Points, in no order, along strands that fork and pass close to each other.
In the rows, zero is written as 128.
Two points are linked if the straight distance between their rows is under 120. Some points are linked to none.
kozan: [128 136 147  93 189  92 202 146 170 127 169 140 140 104 157 131 138 121
 158 200  95 138 150]
rab: [111 172 188 117 128 122 142 133 128 116 153 124  83 101 130 128 185 114
 166 134 120 147 101]
gug: [138 128  59 103 176  98 114 120 151 133 129 105 132 146 154 119 126 150
 143 146 140 129 171]
sano: [214 110 143 102 122 171 150 125 152 127  87 113 106 172 111 181 155 147
 118 143 107 102 108]
Tuz: [101 160 107 103 157  99 121 157 108 125 123 174 122 126 131  77 159  86
 125 125 167 170 184]
sinot: [ 94 114  95 181 114 121  82 166  91 154 108 167 127 122 120  59 152 107
 147 126 140 122 214]
neni: [ 78 175 117 115 122 106 157 136 107 113 129 138 173  84 157 106 170 133
 110 133 164 124 147]
lebet: [134 145 134 163 162 129 115 137  93  93 132 123 119 123 102 131  94  67
 119  59 145 201  86]
Bagip: [115 117 128 159  81 163  63 127  71 149 116 141 139 124 147 114  64 131
  91  61 104 125 106]
guvu: [123 130 136 136 181  94 216 142 181 154 181  88 139 106 142 162 105 157
 163 190  88 150 153]
ketip: [167 113 188  99  58 162 119 155 155 142  99 136 145 157 139 136  79 139
 106 123  91  96 117]
tuk: [163 132 193  92 112 136 150 105 157 123 102 116 128 133 159 145 179 171
 126 168  94  97 151]
bura: [ 91 157 117 115  97 129 121 121 102 123 121 129 173 100 146 107 124 103
  74  84 185 153 141]
vus: [176 117 173  74 132 148 123 115 160 121  92  97 110 200  78 173 138 125
 126 121 130 154 110]
fug: [138 120 177  67 124 120 119 102 150 122  98 146 133 157 132 128 176 124
 127 138 129 111 155]
Didib: [ 47 133 150 169 111 137 130  94  93  82 145 134 131 125  77 121 161 105
 116 101 212 120 116]
labo: [ 95 100  87 147 168  80 151 145 139 134 170 112 125 127 110 128  87 120
 178 140 134 146 119]
zoku: [ 83  64  91 105 115 159 100  99 128 157 140  66 145 173 102 157  93 165
  90 125 167 110 153]
Mono: [125 140 144 179 103 157 131 110 104 132 153 112 107  84 143 133 117 148
 140  95  72 136  61]
Feguv: [ 88 127  62 164 145 117 110 137  97 141 140 100 148 100 165 115  89 146
 110 109 131 154 137]
nub: [121  83 130 148  50 165  97  79 111 147 135 145 117 127  54 154 119 104
 103 100 198  85 135]
gad: [146  94 135 138 105 181 185 101 136 135 128  83 167 146 117 189 137 158
  88 123 135 111  77]
Tanob: [103 148 175 113 118 118 160 133 171 152 126  97 142 120 170 142 151 197
 127 189  84 121 147]
mopu: [162  98 141 121  59 161 155 167 167 168 107 132 150 148 123 162 107 151
 113 163 110 102 138]
tebof: [142 128 134 116  91 139 120 115 140 137  93 126 134 158 106 128 186 125
 107 139 173 101 143]
Suf: [110  62 147  74  83 168 126 102 137 139 119  83 164 197 104 176 110 155
  82 116 152 117 142]
fumip: [136 136 150 152 119 143 174 136 153  94 129 106  98 156  40 148 155 124
 150 126 166 142  77]
danev: [150 104  90 152 107 174  80  87 109 170 115  87  94 163 117 146 122 160
 135 130 137  86  97]
veku: [156  50 116 108 171 128 153  82 139 106  94  98 136 186  84 160 155 141
 153 146 160  76 135]
tevo: [133 104  90 109 108 137 137 115 128 143 127 125 190 128 188 143  58 170
  82 131 128  90 121]
nom: [131 103 154 116 139 114  94 125 142 122 133 178 138 114 183 112  77 139
 149 134  66  66 130]
tozuv: [148 152 112  92 193  97 185  97 145 115 163 116 106  79 174 144 135 131
 150 146  95 145 127]
Gifi: [107 174 196 132  87 120 125 121 121 106 129 141 107  82 170  96 166 138
 144 126  76 135 102]
deko: [138  78 124 115  84 181 156 106 132 139 130 110 187 146 147 178  77 165
  62 129 126  64 102]
nulu: [113 119  55 117 131 101  89 137 131 159 137 126 160 119 189 120  55 138
  82 116 132 119 147]
nuset: [ 96  97 111 125 126 130  75  98 133 150 131  72 121 177 126 124 135 162
 125 132 147 106 140]
dazap: [ 72 117 117 137 139 125 110 120 134 134 154  86 109 132 155 123 145 192
 165 150 118 121 114]
binu: [184 168 119 111 127 126  97 166 133 141 119 149  84  92 170 100 122 111
 121 114  46 174 185]
pado: [ 44 119 131 106 178  75 141 144 136 123 168 126 151 126 129 114 124  98
 163 150 136 174 113]
Nater: [131 104 149 104  97 112 141 154 146 131 144 134 139 142 102 149  70  83
 136 127 135 160 111]
vos: [113 128  74 164 121 115 112 132  89 131 140 139 165 101 116 123  96  95
 117  91 164 138 134]
Nefi: [156 140  77 165 159 109 124 135 114 132 112 151 105 107 128  99 148 113
 170 116 133 122 138]
nezer: [135 120  73 164 139 102  74 173 132 143 102 155 105 124 115  84 132 112
 163 149 152 103 173]
tomi: [ 92 166 158 128 146 134 167 145 138  59 149 141  88 142  57 131 161  97
 151 134 171 167  90]
vokuv: [161 141  75 177 170 124 113 157 137 180 137 117  73  97 157 120 120 170
 179 184  79 143 153]
risep: [ 59 164 149 108 153 107 148 159 164 124 152 182 150 114 113  86 186 101
 149 194 146 122 154]
zavi: [189 146 154 157  74 140 110 145 115 146 105 152 108 107  93 122 104  84
 113  90 128 144  99]
Lor: [153 151 166 126  93 127  82 131  93 116  96 151 119 145 127 116 116  83
 100  73 138 154 141]
bup: [107 130 136 188 102 138  98 126 135 154 138 130 111 100 170  95  98 172
 148 130  58 121  99]
Bipo: [ 61 100 132 162  52 146 129 111 104 128 154 153 135 130  75 115 149 123
 136 118 189  96 137]
non: [ 92 155 120 162 137 109 167 174 109 101 142 206 123  71 118  81 173  79
 167 124 139 146 121]
gozun: [164 148 113 114 137 138 142 148 189 161 129  83 100 125 121 156 135 154
 132 172  81 166 139]
Tarud: [169 144 133  71 106 144 153 169 178 151 115  74 133 153 145 160 104 142
  87 168  82 172 150]
gimuk: [156 115 145 132  81  86 165 168 169 170 130 139 143 125 115 145 107  95
 124 162 130 116 117]
pusor: [ 83 181 160 151 148 131 123 144  71  73 114 141 108 103 122  86 181 111
 142  81 139 177 132]
fase: [168 148 139 119 184 125 146  71 106  85 152 115 104 103 140 157 133 120
 159 111 101 133  90]
fur: [138 134  78 133 177 101 114 105 107 100 109 156 126 136 101 112 157 111
 144 101 188 106 154]
dib: [ 63 117 111 137 123 112  96 166  92 131 131 200 140 114  99  73 163  57
 139 111 166 147 200]
Rubun: [159 133 144 180 101 188  95 136  75 145 138 137 117 119 154 120  82 134
 102  88  79 129  50]
ladu: [ 51 144 161 156 165 100 146 159 116  94 151 186 111 113 116  92 179 106
 184 160 127 132 132]
fub: [161 139 107 141 131 105 122 150 114 141 120 165 150  77 193 110  75 128
 129 124  74 108 142]
sada: [187 134 186  84 165 110 108  98 130 101  98 129 114 181 104 146 110  92
 134  89 129 149 131]
kenud: [164 139 150 141 179 120 110  84 126  83 115 128 114 148  88 151 100  76
 121  82 170 167  91]
fovo: [143  60 172  74 150 126 174 108 148  97 103 132 142 163  87 156 185 122
 132 149 140 101 131]
riv: [ 75 105 182 141  90 149  46 108  80 141 127 128 115 151 149 106  98 136
 114  84 111 133 141]
mik: [167 103  71  98 202 123 150 110 148 138 107  94 148 141 155 169 139 187
 113 162 120 111 154]
supup: [148 174 118  87 138 118  93 151 109 117 108 127 100 137 126 101 156 101
 115  95 128 172 159]
sepo: [158 145 156  82  57 143 106 142 134 119 114 142 160 137 145 122  75 105
  71  82 123 140 131]
Tisud: [124 142  84 171  98 136 166 118 139 133 131 113 153 108 124 127 139 169
 119 154 167 107 118]
teb: [ 96  98 100 141 105 103 182 139 169 129 141 134 149 118  90 133 149 136
 125 179 186  98 124]
dis: [181  65 101  75 177 141 177  84 133 106 100  93 175 163 132 189 138 154
 125 129 128 106 124]
gade: [ 62 122 182 109 116 118  72 110  95 123 122 153 150 141 143  99 147 112
 122 103 130 124 139]
ruke: [230 155 110  92 119 152 129 123 149 132 109 123 108 133 147 153 139 137
  98 112  86 130 110]
sefo: [185 164 119 105 153 144 101 163 156 155 142  87  77 125 155 117 112 139
 134 138  58 169 150]
gazi: [134 156 204 123 165 117 159  95 108  75 128 139 106 110 133 140 163 102
 138 101 131 151  96]
vol: [213 154 127 116 117 135 108 145 122 134 108 171 111 107 169 118 103 129
 109 103  64 116 129]
Faduz: [ 82 158 132 145 146 117 166 135 144 119 169 104 120  82 162 113 149 183
 137 174 107 143 133]
guna: [107 135  97 152 181 105  87 137 124 149 152  89  75 129 162 117 119 179
 172 155  75 153 136]
nor: [137 136 148 175  85 135 133 121 117 116 120 131 109 131  64 137 119 102
 135  98 163 138  87]
Pegov: [142 120 110 147 141  88 124 163 120 129 131 133 124 132 108 121  66  57
 150  82 126 186 100]
divep: [ 58 113 158 114 154  98  95 119 122 122 143 126 148 125 163 108 123 119
 134 119 111 176 134]
sagi: [185  86 110 119  69 160 124 108 140 156  94 136 143 157  90 156 138 115
  76 139 170  61 155]
vapa: [153  92 182  86 126 122  65 119 117 115 119 161 127 163 142 122  64 129
 129 108  71  73 123]
Depul: [ 57 131 103 145 126 108 167 163 148 127 158 177 155 112  98 106 152 107
 128 190 183 118 162]
gabuk: [ 55 150 167 144 173 149 103 114  90  65 132 157 106 134  90 101 176 105
 149  91 187 144 122]
movu: [117 199 121 147 122 146 152 147  99  97 136 138 116  76 144  91 187 132
 104 103 141 153 150]
savo: [173 138 101 157 106 185 128 124 114 165 121 113 127 143 135 161 127 173
 107 147  98  80  97]
deze: [135 122  84 197 136 110 126 152 145 197 126 109 132 103 146 116  95 173
 140 184 120 109 153]
lak: [152 131  86 135 151  96 161 132 141 113 135 129 127 104 110 129 129  95
 164 136 142 132  88]
lef: [144 150  88 138  97 169 151 107 131 141 117  76 140 132 147 151 142 188
  79 128 141 114  96]
gimen: [152 171  94 146 155 154 145 113  95 112 153  82 112 110 144 141 125 139
 148 107 100 146  73]
nuki: [156  80 120 135 139 103 144 106 151 139 122 157 155 130 153 140  97 139
 142 155 108  51 109]
Sol: [ 71 102 122  80 159 113 111 105 129 115 140 140 132 169  78 120 151  87
 135 137 188 134 146]

A fork is a point with three links. Follow the links from the first point to the second and name the forks in between, in order.
tebof / Feguv -> fug > dazap > nuset > lef
Tanob / Feguv -> dazap > nuset > lef
teb / fovo -> lef > nuset > dazap > fug
rab / tomi -> fase > Mono > Nefi > Lor
gozun / lebet -> vol
sinot / Rubun -> Nefi
gabuk / fug -> lef > nuset > dazap

Follow the links from the first point to the second, and from the first to the third. Name the last point that the two ways share.
vokuv / ladu / dis -> dazap
lebet / nor / gazi -> Lor
Depul / vos / tuk -> lef
sefo / fumip / dib -> Lor
sagi / Didib / non -> lef
